Points on a hilly landscape, in no order, each with its height.
A climber steps from a point to the highest of its 4 nearest points, and stops where none of them is higher. Distance is the straight distance between rows; heights are no part of it.
K_556: [133 108 140 161 128 159 128 133 193  90  95 105 149  82 155  99  92 105
 162 127  77 103 105 122 114  66 205 132 148 138  76  99 174 129 121 107]  height 87
K_358: [105 102  97 101  75 131  93 120  89  96 120 135 146 158 107 168 114 144
 109 164 151 151 117 156 199 155  60 107 144 131 101 132 146 136 140 127]  height 446
K_291: [101 133 115 130 128  86 142 130 111 108 140 120 148 165 111 177 135 144
 144 154 100 140  99 119 142 115 133 135 136 146 143 149 126 115 109 119]  height 344
K_996: [ 82 105 136 149  62 133  80 128 134 104 153 154 150 155  98 135  87 124
 114 159  97 168 132 144 167 127 103 118 103 160 142 125 156 130 123 106]  height 360
K_672: [175 124  92 105 102 125  91 110  92 120 115 149 140  92 204 126 145 127
 101  43 184  82 128 181 143 162 123 152 156 101  96 147  76 165 142 177]  height 426
K_51: [ 94 131 160 159 146  99 136 151 138 111 138 113 158 161  77 142 143 143
 159 163  76 125  87 122 133 163 144 125  79 163 112  93 108  66  70  92]  height 411
K_934: [147 144 126 135 111 118 117 133 116 164 128 143 117 113 219  96 100 123
 104  53 123 103 141 143  99 140 143 136  93  60 150 124  84 169 178 159]  height 429
K_300: [161 139 110 114 136  96 128 125 105 141 149  78 140 156 114 134 181  93
 126 136 167 149 119  85 161 135 130 188 132  59 123 107 127 115 138 156]  height 367
K_405: [165 126 156 149 139 155 136 121 211  96  71  83 127  82 160  72 117  77
 143 115  88 116 125  80 100  68 198 147 128 113  77  70 160 137 126 123]  height 72
K_606: [108 115 143 181 124  91 103 156 124 119 140 126 155 155  76 115 122  90
 160 159  73 129  89 149 156 169 153 149  86 114  80  74 129  78  86 103]  height 266
K_788: [110 130 132 181 125 119  95 150 142 122 139 112 164 134 106 110 105  94
 147 134  64 119  96 134 156 133 183 158 109 137  80  87 140  99 102 104]  height 234
K_718: [163 150  94 107 147 106 145 114 111 118 113  99 144 157 117 161 169 137
 124 144 168 137  99 124 134 142 108 122 165 104 112 154 102  95 139 129]  height 521
K_870: [101 140 168 159 138 111 138 147 176 110 137  92 129 140  87 165 135 167
 158 155  81 146 107 129 104 113 143 100 116 197 156 124 142 111  63 118]  height 403
K_596: [103 146 166 120 153 135 150 108 129 109 123 125 132 134  98 176 144 164
 115 162 132 160 140 139 116  79  98  71 119 185 198 157 141 138 109 120]  height 501
K_991: [126 178 154 152 161 149 170 145 130 183 125 143  79 155 173  89 162 123
 133 134 147 123 161  88  51 136 116 135 125  94 150 127 116 130 150 147]  height 430
K_494: [ 85  98 151 158 106 153 116 110 144 101 149 127 142 141 104 145 116 126
 137 157  86 145 138 135 147  93 127 119 107 171 153 128 157 141 109 113]  height 390
K_332: [ 69 108 145 168 117 139 126 159 152 112 125 124 137 141  67 123 117 124
 147 188  69 135  93 140 156 184 147 106  81 175  98  81 140  50  77  95]  height 625
K_801: [157 162 123 139 124  86 145 140 112 131 138  85 163 168  97 140 148 110
 150 137 116 140 105 105 154 123 141 169 130  94 105 111 126 117 107 129]  height 305
K_422: [164 129  78  90 151  99 164 108 111 107 119 122 133 135  87 189 145 155
 126 154 174 142 103 139 136 158  97  99 179 158 111 182 107  93 128 112]  height 646
K_360: [138 125 116  85 155 115 145 106 115 112 129 118 115 167  87 195 137 177
 134 150 155 144 113 140 143 126  91  99 142 164 166 162 129 116 127 100]  height 540
K_868: [157 103  83  72 159 117 122 130 109 131 109 140 126  88 103 166 141 162
 111  98 188 106 150 187 128 174  80 105 183 145 107 191  92 116 123 127]  height 482
K_352: [140 141 113 127 123 116 135 124 109 172 126 123 113 116 164 106 155 111
 123  56 175 118 131 123 120 138 145 161 113  75 140 123 101 137 157 145]  height 419
K_797: [117 154 159 124 136 136 160 133 164 120 116 141 120 124 136 116 134 123
 137 145 120 137 150  79  79 109 154 115 117 122 155 138 119 135 121 126]  height 255
K_292: [ 87 117 108 152  76 106  88 141 109 114 153 150 152 181  89 132 110 119
 125 164  94 161 122 157 182 160 107 126 121 135 113 109 147  84 110 112]  height 409
K_739: [133  89 127  95 143 164 135 108  91 138 115 146 115  89 165 149 116 164
 102  94 149 126 168 170 115 148  62  70 117 149 181 129 114 165 154  90]  height 417
K_178: [148 191 163 161 154 149 156 118 207 147  83  71  95 119 179 106 147  90
 146 149 107 140 110  62  80  80 182 162 153 140  76  63 171 129 128 141]  height 36
K_926: [135 108 106 109 117 117 129 129  86 121 135 146 137 132 108 143 125 136
 125 124 139 114 125 117 145 127 141 145 136 108 140 151 121 131 136 135]  height 427
K_647: [120 128 156 156 142 113 109 141 144 114 143 115 139 134 111  99 111  95
 134 137  70 116 108 117 126  93 185 159 131 140 106 109 144 125 107 128]  height 177
K_740: [ 87  92 141 134  79 174 105 116 120  97 134 142 129 145 106 134  96 118
 103 156 110 156 145 134 169  98  88 105 108 159 169 133 161 151 137 117]  height 298
K_341: [132 153 142 120 127 138 159 126 120 166 138 148 116 116 173  89 110 121
 121  84 144 121 154 114  85 121 150 132 109  85 159 128 104 154 161 155]  height 485
K_99: [141 149 115 124 117 136 158 117 122 150 121 152  86 119 196 126 126 179
 121  97 142 121 167 137  76 154 129  97 131 103 160 145  90 157 170 140]  height 502
K_252: [107 126 147 156 130 152 114 146 162 110 137 126 137 103 130  97  87  99
 136 143  86 121 126 100 124  68 189 139 126 147 105 114 148 128 126 122]  height 175
K_436: [152 140 159 165 138 106 111 142 162 116 118  54 141 127 120  97 125  80
 131 128  74 135  86 117 120 125 184 180 108 117  72  70 140 106 112 130]  height 148
K_894: [181 142 114 111 122 127 145 119 107 162 115 134 115 148 200 134 170 141
 114  55 178 117 129 151 107 176 111 140 140  76 119 158  85 142 147 163]  height 459
K_893: [164 111  90  95 148 115 118 129  89 141 110 120 146 107 125 150 160 133
 118  91 185 109 115 145 140 170 117 134 171  87  81 145  96 118 134 145]  height 468
K_257: [100  99 149 127 134 177 131  90 114 132 116 167 123 113 125 128  95 128
  98 153 134 116 166 129 119 108 105  80  90 157 184 133 149 144 146 123]  height 424
K_371: [124 132 147 134 132 152 158 138 171 140 118 126 107  95 149  61 109  80
 130  99 108 104 159 102  77  97 188 127  94 101 145 120 126 141 150 119]  height 85
K_124: [136 123 132 141 138 132 140 146 119 155 132 155 117 102 142  86 121 104
 122  89 124 119 149 116  98 112 159 146 105  71 143 131 113 139 158 138]  height 593
K_38: [161 122  95 113 126 105 118 121  94 139 133 108 144 126 125 116 150  96
 111 104 153 121 112 109 150 120 146 197 122  65 112 109 122 130 144 158]  height 335
K_418: [114  98 110 100 125 144  91 135  96 134 116 176 116 109 157 119 110 150
 102  80 157  91 149 149 146 149 123 141 126 116 135 137  96 145 166 153]  height 406
K_886: [118 109 122 125 131 130 115 147  96 135 133 152 138 120 118  80  99 113
 100 108 132 108 131 111 131 104 161 163 109  81 139 123 135 140 149 143]  height 452
K_473: [138 175 143 137 148 134 159 142 131 165 128 107 105 136 151  79 165  87
 138 128 120 135 154  77  88 108 144 142 133 109 130 115 125 143 119 143]  height 323
K_288: [177 162  75  94 143 104 130 127 108 157 108  88 129 150 147 137 203 109
 120 111 198 123 126 130 143 176  90 148 175  81 109 138 116 102 149 150]  height 350
K_412: [125  94 108  97 120 151 122 118  93 140 113 169 108 102 141 136 123 160
 113 100 167 100 150 174 142 147  95 112 124 125 171 136 135 157 147 128]  height 435
K_594: [121 172 140 149 135 141 158 137 140 174 139 122  93 134 204  71 141  82
 128  81 133 111 164 103  56 135 144 144  95  86 136 121 100 148 160 162]  height 404
K_11: [ 85 122 185 162 126 142 138 164 211 110 129  91 148  94 113 133 119 135
 157 156  73 121 113 134 114 104 199 108 135 194 110 107 170 107 101  92]  height 286
K_591: [155 163 135 146 139  93 147 116 167 133 162  64 111 132 119  97 167  68
 136 133 115 172 107  81 146 112 148 215 133  92  73  73 143 111 123 162]  height 182
K_109: [112 117 130 133 126 141 129 145 136 110 140 157 128 122 122 108 101 110
 128 124 113 120 143 113 126  84 153 151 114 131 142 143 145 143 128 139]  height 307
K_705: [153 120  80  97 151 114 125 114 107 133 108 148 138  95 125 147 151 161
 110  88 194 120 135 152 108 176 105 117 168 102 105 169 102 127 125 141]  height 524
K_264: [132 153 137 138 143 100 156 146 127 122 133 110 136 152 108 136 141 127
 147 161 106 162 122  89 118 114 145 143 136 131 137 113 136 127 112 126]  height 302
K_18: [137 168 168 140 129 138 167 134 162 121 116  96 121 106 152  86 126  95
 152 148  97 138 147  68  90  82 184 142 126 135 114 123 150 145 107 129]  height 202
K_87: [127 123 117 127 132 127 111 139 131 137 131 138 144 132 113  77 101  72
 105 135  98 105 107 123 151  75 157 177 115  85  97 106 152 131 130 136]  height 303
K_311: [107 107 122 115 118 141 119 129 103 143 137 168 115 103 119 107 114 125
 112 114 142 101 133 128 130 112 132 141 130 119 155 132 136 146 151 134]  height 388
K_717: [121 114 110 101 140  99 142  94 123  85 134 124 143 161  88 205 131 171
 134 168 155 152 109 168 157 151  89 103 151 172 138 160 121  94 123  92]  height 562
K_334: [154 179 160 149 143 115 145 131 161 132 122  67 115 141 137 116 160  89
 129 142  91 156 109  92 110 108 136 175 127 117  77  81 140 119 102 136]  height 140
K_777: [111 136 164 140 127 143 131 141 171 104 127 117 137 113 119 117 105 117
 134 161  74 136 130 109 104  73 172 142 123 156 132 123 144 138 107 112]  height 237
K_142: [ 98 113 147 133 118 150 130 110 138 122 148 135 122 120 105 109  98 115
 138 158 112 127 147 118 127 106 129 126 107 156 165 142 153 136 124 120]  height 320
K_945: [ 84 115 145 152 105 121 101 132 145 107 150 130 144 156  78 131 101 118
 143 166  72 133 116 138 174 151 124 120  90 156 122 100 139  77  82 100]  height 415
K_165: [ 83 108 105 173  70 125  93 156 151 115 144 131 159 136 100  93  77  97
 139 146  62 154 101 149 169 138 144 133 110 134  72  91 143  77 117 118]  height 361
K_611: [127 110 143 132 142 153 148 131 131 136 138 155 115 115 124 102 103 121
 128 121 108 110 147 108  92 113 162 130 109 120 175 135 115 140 148 142]  height 412
K_43: [151 129 100 108 138 121 129 138 103 145 119 139 134 131 137 127 165 142
 130  80 188 108 143 130 126 153 124 133 150  86 129 139 107 130 140 131]  height 451
K_956: [135 123 115 136 123 110 109 133 105 111 140 114 156 151 101 117 124 101
 116 128 116 121 102 118 163  97 149 179 118  82 110 121 149 130 138 141]  height 378
K_36: [121 133 139 136 119 146 153 129 148 150 139 152  96 109 186 122  97 134
 131 100 116 118 173 116  67 147 156 103 111  98 174 133  90 153 171 143]  height 445
K_844: [130  99 101  80 151 161 137 115  97 142 127 165 107 110 123 150 125 169
 116 111 163 111 149 176 157 140  68  84 133 160 134 143 130 150 139 109]  height 441
K_724: [ 95 103 166 148 116 176 124 109 161 105 130 148 129 111 135  90  64 107
 133 152  94 119 158 118 125  68 141 120 110 166 129 111 157 145 130 112]  height 203
K_55: [136 116  87  98 108 123  97 140  81 133 119 157 147  99 138 144 142 142
 111  86 185 103 120 139 142 152 128 152 146  81  98 139 113 126 138 148]  height 420
K_115: [ 77  90 158 163  81 184 100 151 212 110 122 111 145 109 103 111  74 107
 127 155  94 155 131 141 146 105 142 106 132 185  97  92 183  96 100 106]  height 250
K_17: [155  85 100  80 117 159  97 132  87 127 111 132 145  89 107 149 119 131
  97 151 189 125 160 196 168 160  17  69 147 189  83 165 127 145 129  97]  height 432
K_433: [152 168 131 142 150 108 154 129 136 155 146  78 108 141 124  91 160  82
 148 129 136 148 121  74 109 109 133 185 133 110 104  92 130 123 113 160]  height 232
K_170: [ 99 113 104 139  89 116 102 123  80 118 142 165 151 155  92 131 104 119
 120 142 116 125 110 118 170 127 132 165 130 109 109 136 135 122 120 150]  height 306
K_302: [141 115 141  83 155 130 158 106 119 127 128 132 112 132 111 159 134 169
 130 153 160 148 140 155 133 116  86  68 131 173 191 170 133 135 125 104]  height 519
K_399: [136 104  81 106 108 116 100 116  81 105 121 152 139 141 107 142 111 137
 113 140 161 116 120 133 181 152 113 160 156 111 117 145 123 131 138 145]  height 475
K_772: [142 142 118 126 138 102 141 134  96 121 131 111 135 142  98 132 160 138
 120 128 148 134 123 100 119 124 113 139 140 101 143 145 111 126 124 136]  height 458
K_234: [118 120 125 110 133 134 147 124 113 138 134 176 116 106 134 143 119 150
 131 105 139 120 155 125 116 128 131 105 108 145 187 141 124 164 144 136]  height 425
K_922: [113 136 147 170 110  94 129 158 129 114 149 115 164 150  84 133 128 124
 167 156  76 112  93 136 149 163 157 136  91 142  92  92 106  74  97 110]  height 329
K_463: [149 180 157 156 174 146 150 134 175 163 118  87  96 116 164  69 152  61
 129 142 120 136 134  66  73  87 147 162 125 100 106  88 145 139 129 146]  height 173
K_626: [156 140 100  93 149 122 135 128 112 150 118 146 115 109 152 146 162 151
 129  92 185 120 143 149 110 191  96  98 173 113 117 175  83 110 137 130]  height 566
K_487: [127 127 143 126 144 122 154 123 117 127 131 140 121 144  93 137 131 147
 124 146 141 148 141 109 127 119 128 114 126 136 171 147 122 142 123 120]  height 492
K_779: [141 137 132 162 124  86  86 131 142 121 151  88 171 125 110 101 103  76
 132 133  64 135  98 127 157 112 163 198 109 101  68  73 160 115 119 141]  height 212
K_90: [141 116 110 112 120 125 114 141  82 141 123 151 137 115 127 120 128 115
 115 103 151  92 117 123 138 127 138 158 134  85 127 134 114 138 152 130]  height 408
K_973: [191 149 132 142 126  67 126 110 153 110 144  64 139 132 119  98 138  70
 128 111 100 157 102  99 165 117 178 199 105  97  66  72 132 117 113 143]  height 155
K_294: [101 118 146 126 137 156 168 112 141 125 130 156  97 107 139 112 110 151
 124 126 145 120 169 133  99 123 137  94  92 133 205 134 118 155 147 127]  height 463
K_249: [141 120 125  68 163 147 172 115 121 160 113 139 104 107 141 175 147 180
 107 134 161 129 152 166 109 158  75  40 130 169 184 164 130 156 145  97]  height 496
K_58: [ 72 109 173 171 101 168 102 130 205 108 121 109 139  95 107 135 104 136
 151 158  84 130 114 141 115 104 183 112 138 196 100 103 184 107  96  94]  height 312
K_79: [111 135 153 114 158 135 170 106 144 126 125 119 111 140 126 160 139 164
 119 167 128 156 147 110  86 108  97  67 114 169 203 170 130 152 107 115]  height 504
K_555: [152 152 119 123 148 141 165 131 120 165 122 154  87 129 195 146 151 171
 137  97 171 141 147 145  86 170  81  79 163 141 142 143  99 120 159 131]  height 517
K_391: [ 94 120 166 128 121 163 110 118 134 109 141 139 137 143  95 152 129 141
 127 178  92 143 144 141 132  81 116  96 104 185 171 140 147 153 112 114]  height 450
K_106: [102  98 113 110  94 128  98 130  85 117 145 171 125 140 125 122  97 121
 100 125 133 126 131 128 165 109 102 152 137 124 139 129 132 138 140 146]  height 336
K_713: [142 126 103 132 143  88 136 123  94  94 136 131 147 151 117 168 147 145
 122 142 147 128  84 114 152 143 118 126 153 102 128 153 115 110 126 129]  height 505
K_573: [141  95 106  86 132 137 124 104  92 136 129 171 114 100 142 160 135 173
 104  90 176 103 152 169 133 172  88  89 153 149 121 167 108 153 155 132]  height 460
K_661: [139 110 135  96 161 147 155  89 109 141 120 130 109 112 118 165 141 180
 134 141 149 143 155 153 120 131  87  57 118 152 171 159 139 136 138 105]  height 508
K_694: [158 123 114  83 156 147 153 103 121 142 109 127  96 107 106 180 147 161
 109 135 180 147 142 180 121 152  61  61 165 170 148 172 106 134 135 114]  height 480
K_962: [169 150 111 117 140 109 147 127  88 154 125 106 127 161 138 144 180 115
 139 120 165 132 117 105 127 128 112 141 146  87 137 128 115 129 123 151]  height 421
K_891: [153 128 127 132 144  99 136 119 117 137 129  87 145 123 110  79 126  73
 125 109  99 138 128 104 140  84 170 190 113  81  97  89 146 128 128 145]  height 230
K_770: [115 118 124 130 113 132 134 135 118 124 144 182 120 100 164 106 102 128
 119  93 142  99 133 130 119 124 146 136 100  91 163 127 118 145 184 141]  height 457
K_635: [118 120 109 121 119 108 115 130 100 115 138 128 137 151  99 148 127 130
 153 143 100 137 116 115 136 113 146 159 120 128 146 142 125 131 117 124]  height 377
K_819: [127 108  74 100 131 130 116  93  90 100 117 150 136 127  92 166 122 137
 124 146 163 121 122 144 168 163  99 115 164 132 120 143 136 124 123 126]  height 526
K_146: [141  87  99  75 139 149 112 116  94 119 118 150 136 115  88 168 127 155
  96 150 174 125 122 181 168 153  49  88 167 172  97 168 120 112 128 123]  height 528
K_319: [147  78  79  82 133 121  90 105  85 108 120 157 133  97  99 158 145 143
 118 114 180  92 126 151 162 163  79 133 170 125 103 154 121 137 126 139]  height 478
K_177: [119  78 108  94 112 165  94 113  88 108 118 159 126 115 110 140 108 157
 117 128 171 129 151 150 172 131  40  92 132 150 128 135 155 156 154 112]  height 399
K_975: [ 58 111 146 187  93 150  91 164 180  97 117 116 153 115  87 110  92 110
 144 172  72 126 126 149 155 150 127 101 113 169  90  83 170  84  85  99]  height 185
K_483: [145 182 131 138 152 128 150 126 113 202 133 138  91 153 181 116 189 134
 137 109 169 115 137 115  80 146 113 121 149 109 137 129 108 133 156 148]  height 483
K_10: [100 126 154 152 129  97 132 119 144  92 145 107 147 151  98 160 135 140
 147 155  84 139 103 128 128 132 113 100 113 173 167 120 135 105  96 100]  height 375
K_980: [148 146 132 137 142 133 148 121 175 150 116  90 112  99 139  54 122  69
 123 106 114 117 142  86 100  85 166 152 105  76 104  97 130 149 134 147]  height 144
K_654: [120 139 133  91 155 126 180 123 128 142 115 154  95 136 136 145 149 185
 133 130 155 148 140 114  95 151  86  75 127 150 181 155 119 144 140 127]  height 486
K_357: [150 144 108 102 137 128 161 134 102 143 133 142 120 129 128 145 162 164
 141 126 143 137 122 102 114 148  99 121 151 122 150 163 128 136 135 122]  height 503
K_52: [162 159 103 115 142 121 142 129 113 165 104 136 109 130 206 139 159 155
 128  93 198 111 142 164  95 184  94 110 172 105 101 161  90 118 147 128]  height 520
K_875: [ 80 114 164 166  58 168  95 124 169 114 132 138 150 126 112 101  89  93
 116 160  88 148 141 141 147  95 114 103 116 185 134 126 169 124 106 121]  height 164
K_255: [ 65 106 126 163  49 131  89 146 160 109 134 121 150 156  84 121  92  91
 127 159  83 187 135 137 182 138 107 103  99 161 117 105 156  96  95 110]  height 324
K_403: [115 147 135  99 133 119 164 110 137 115 134 119 120 153 101 166 149 171
 134 155 134 160 132 122  98 111 100  93 135 168 173 161 127 119 108 118]  height 518
K_42: [ 72 117 165 159 128 143 112 143 181 102 148  95 158 122  81 134 128 150
 149 184  72 146  94 134 128 149 153  97  94 202 130  96 145  83  68 108]  height 455
K_173: [105 128 169 139 137 155 138 108 171 108 134 129 116  95 109 123 111 137
 144 163 110 140 154 112 100  83 146 110 101 180 184 141 133 155 118 133]  height 277
K_116: [143 169 108 115 156 121 158 140 126 174 119 142  99 133 150 135 178 165
 130 115 178 120 130 117 107 159  86 105 173 106 132 160 109 114 137 134]  height 529
K_522: [142 153 167 145 152 144 150 143 193 117  89  93 115 115 152  84 119  94
 134 143  85 128 135  77  83  68 195 139 121 124  95  95 153 136 118 131]  height 137
K_244: [ 83 116 144 166 128 134 110 152 179 104 138 121 146 133  92 127  99 138
 150 165  53 139  88 140 128 131 166 123  99 183 105  87 153  96  78  99]  height 423
K_909: [127 122 105 130 127 110 113 136  90 117 130 129 154 148  93 144 150 125
 122 134 144 134 105 122 160 128 142 154 130  86 109 141 118 131 145 129]  height 438
K_383: [205 165 101 113 145 124 104  91 117 177 109  93 120 123 205 135 199 120
 119  74 206 119 138 153 112 183  79 146 177  83  80 145 101 126 129 170]  height 387
K_161: [102 129 154 150 127 125 121 128 164 105 144 118 136 135  96 150 116 133
 155 174  80 151 119 140 126 113 127 123 116 178 157 136 144 142  91 110]  height 368
K_659: [133 145 123 155 117  80 110 135 109 108 145 114 167 165 106 155 137 132
 143 150 103 131  93 128 155 147 138 153 117 111 113 107 123 104 108 107]  height 296
K_129: [ 84 118 191 153 115 133 114 138 178 105 137 110 139 114 114 148 104 147
 154 173  82 134 121 127 115  88 142 103 108 206 156 133 171 127  81 104]  height 365
K_19: [110  92 127 108 140 168 124 109  97 141 129 154 101 112 143 143  97 169
 110 122 142 116 152 151 149 133  82  88 110 161 167 131 145 151 154 120]  height 443
K_574: [131 136 167 176 125 110 136 159 186 108 128  89 136 114 122 135 131 123
 160 152  78 147 111 106 113 113 182 130 127 166 108 102 145 116  84 101]  height 271
K_274: [158 115 115  93 119 136 115 135  91 160 125 144 132 115 173 128 143 133
 112  66 169 101 145 150 129 159 136 135 142  79 124 130  86 146 151 140]  height 456
K_762: [141 157 165 133 148 123 159 153 135 151 122 113 107 151 132 107 153  93
 135 127 131 142 137  76 109 101 141 158 122 108 142 116 126 141 133 139]  height 257
K_185: [215 128  99  87 127 108  93 125 110 134 101 125 152 110 194 136 160 123
 104  64 188 103 146 187 116 173  95 124 171 101  84 167  66 148 130 155]  height 391
K_577: [149 127 133 143 149 125 112 118 161 113 111 112 127 100 116  69 100  61
 112 124  94 101 117  88 123  63 181 178 105 101  73  90 144 140 133 130]  height 223
K_998: [139 142 100  97 136  85 142 119 126  98 135 125 132 166  81 185 143 164
 127 153 143 137  91 143 149 137 104 109 169 137 136 165 125 104 123  99]  height 575
K_478: [137 147 122 117 136 130 155 140 104 155 133 146 118 128 152 115 145 139
 122 112 140 143 140 117  96 125 132 130 112 101 172 146  93 143 141 139]  height 464
K_441: [109 120 127 165 102  93  84 147 114 115 139 143 162 169 103 119 106  99
 141 148  83 122  95 130 185 115 142 167 105 107  91 112 147 110 122 120]  height 308
K_468: [114 117 138 120 154 136 166 105 136 138 124 150  98 121 129 148 129 177
 121 124 160 146 176 130 104 128  90  58 106 154 195 143 121 150 139 121]  height 494
K_159: [147 123 102 134 125  99  96 122 142 123 134 101 147 136 126  72 104  54
 128 109 104 113  90 121 154  83 166 214  95  71  73  70 148 133 137 148]  height 249
K_245: [187 181 110 123 148 144 125  91 116 184 110 130  95 148 230 131 169 160
 131  98 185 120 139 148  95 169  74 119 176 104 111 147  98 127 138 156]  height 444
K_119: [144 118  84  71 147 113 138  98 102 113 130 111 137 119  87 181 147 163
 114 134 173 127 103 158 154 161  95  98 171 161 119 159 116 113 134 101]  height 588
K_315: [154 110  99 104 116 111 101 133  85 151 133 140 131 108 147 120 143 115
  97  67 175  92 118 145 153 146 141 158 137  65 114 123 112 142 148 160]  height 434
K_262: [121 162 182 170 141 123 149 157 169 134 114  88 129 134 148 125 139 119
 154 150  93 155 117  82  99 113 167 134 136 167 102 112 149 121  90 125]  height 240
K_919: [180 148 104  91 150 130 133 122 125 157 104 122 120 114 164 154 197 147
 125  91 205 113 135 164 110 190  80 114 205 126  81 180  90 106 125 140]  height 500
K_260: [142 116 114 105 122 138 106 131 103 134 141 164 109 104 181 111 110 156
 118  62 144  94 151 155 120 154 142 134 114 106 148 142  91 159 176 154]  height 422
K_677: [114 151 172 147 136 127 158 157 156 115 131 112 119 140 121 128 134 139
 142 170  96 160 134  79  99  96 149 106 134 161 141 129 136 131  95 130]  height 273
K_370: [ 79 115 126 161  58 118  98 146 127 109 149 149 138 163  86 120  80 110
 125 157  79 151 122 141 184 136 124 142 107 146 113 115 153  94  99 126]  height 563
K_630: [113 106 121 117 115 112 122 114 110  96 138 135 134 157  76 170 123 161
 120 147 133 135 112 132 159 123  95 130 124 149 157 152 130 141 134 109]  height 284
K_256: [109 133 149 168 119 101 119 154 133  96 139  95 150 143 101 144 125 129
 156 156  62 129 103 132 124 139 172 137 107 146 119 102 124  92  81 102]  height 327
K_47: [118 102 111 112 126 132 112 120 101 108 131 170 119 142 105 151  96 158
 125 147 141 134 111 113 168 109 113 135 133 130 157 141 146 140 146 115]  height 301
K_330: [112 116 131 135 125 159 130 128 149 127 126 131 119  99 125  57  83  78
 130 114  96  97 158  94 107  67 177 155 123 102 123 113 144 134 151 126]  height 126
K_511: [147 173 112 134 128 142 138 109 120 179 140 138  86 158 252 136 154 167
 124  89 153 106 147 130  70 168  83  99 146 108 144 152  96 165 170 154]  height 405
K_402: [142 107  97  98 134 129 121 120  98 148 119 162 126 109 143 152 142 162
 131  86 163 108 126 150 139 158 121 116 141 103 132 148 104 134 147 127]  height 484
K_70: [158 150 125 115 112 120 148 150 104 136 129 152 112 124 229 132 122 156
 119  74 146 105 147 151  84 173 131 104 129  93 137 157  75 173 169 150]  height 465
K_617: [116 108  89 104 108 141  83 131  81 129 120 165 130 116 127 119 125 136
 104  98 173 108 117 156 186 159  98 156 147  95 114 127 120 126 147 161]  height 433
K_215: [ 99 118 171 164 123 167 116 127 179  88 123 138 127 103 131  90  74 117
 150 156  84 116 125 128 116  69 185 125 124 168 127 118 156 138 122 122]  height 191
K_551: [139 131 123 121 134 105 127 124 126 159 136 130 120 118 128  85 119  77
 109  79 128 106 106 108 141 103 158 187 108  61 115 102 124 136 162 171]  height 304
K_743: [157 167 149 152 135  82 127 137 151 122 135  40 147 146 103 123 153  91
 150 124  83 156  96 130 166 151 155 201  86 109  79  71 126  75 105 140]  height 134
K_693: [109  94 148 120 145 169 139 102 109 134 117 146 115 109 125 148 104 161
 109 142 131 135 164 132 113 109  85  72 100 165 194 141 147 161 142 110]  height 477
K_449: [107 126 127 155  95 123 107 150 117 103 142 147 146 154 112 135  95 108
 129 146  97 135 130 134 155 107 125 147 123 139 124 126 140 134 120 117]  height 373
K_767: [102 114 117 138 106 111  93 109 102  89 143 135 143 174  97 177 122 156
 136 169 136 128  84 150 171 144 104 121 129 144 139 139 134 113 115 107]  height 267
K_879: [152 138 107  95 149 120 150 129 125 156 114 162  94 118 169 138 141 178
 137  95 166 142 158 139 110 164  97  96 150 118 165 153 105 134 147 130]  height 532
K_992: [146 177 133 138 118 141 139 142 132 174 139 129  98 155 232 105 138 143
 119  96 143 117 155 109  66 155 142 120 126  97 162 134 101 166 171 163]  height 453
K_897: [ 96  98 147 177 101 165  85 155 190 103 123 127 139 113 124 112  82 112
 142 159  67 116 114 137 118  94 182 118 134 176  94 100 181 110 112 104]  height 265

Where does a climber stop that starts at each point below?
K_463 | K_626
K_19 | K_422
K_10 | K_332
K_334 | K_422
K_433 | K_626
K_468 | K_422
K_36 | K_626
K_777 | K_422
K_574 | K_332
K_606 | K_332
K_511 | K_626
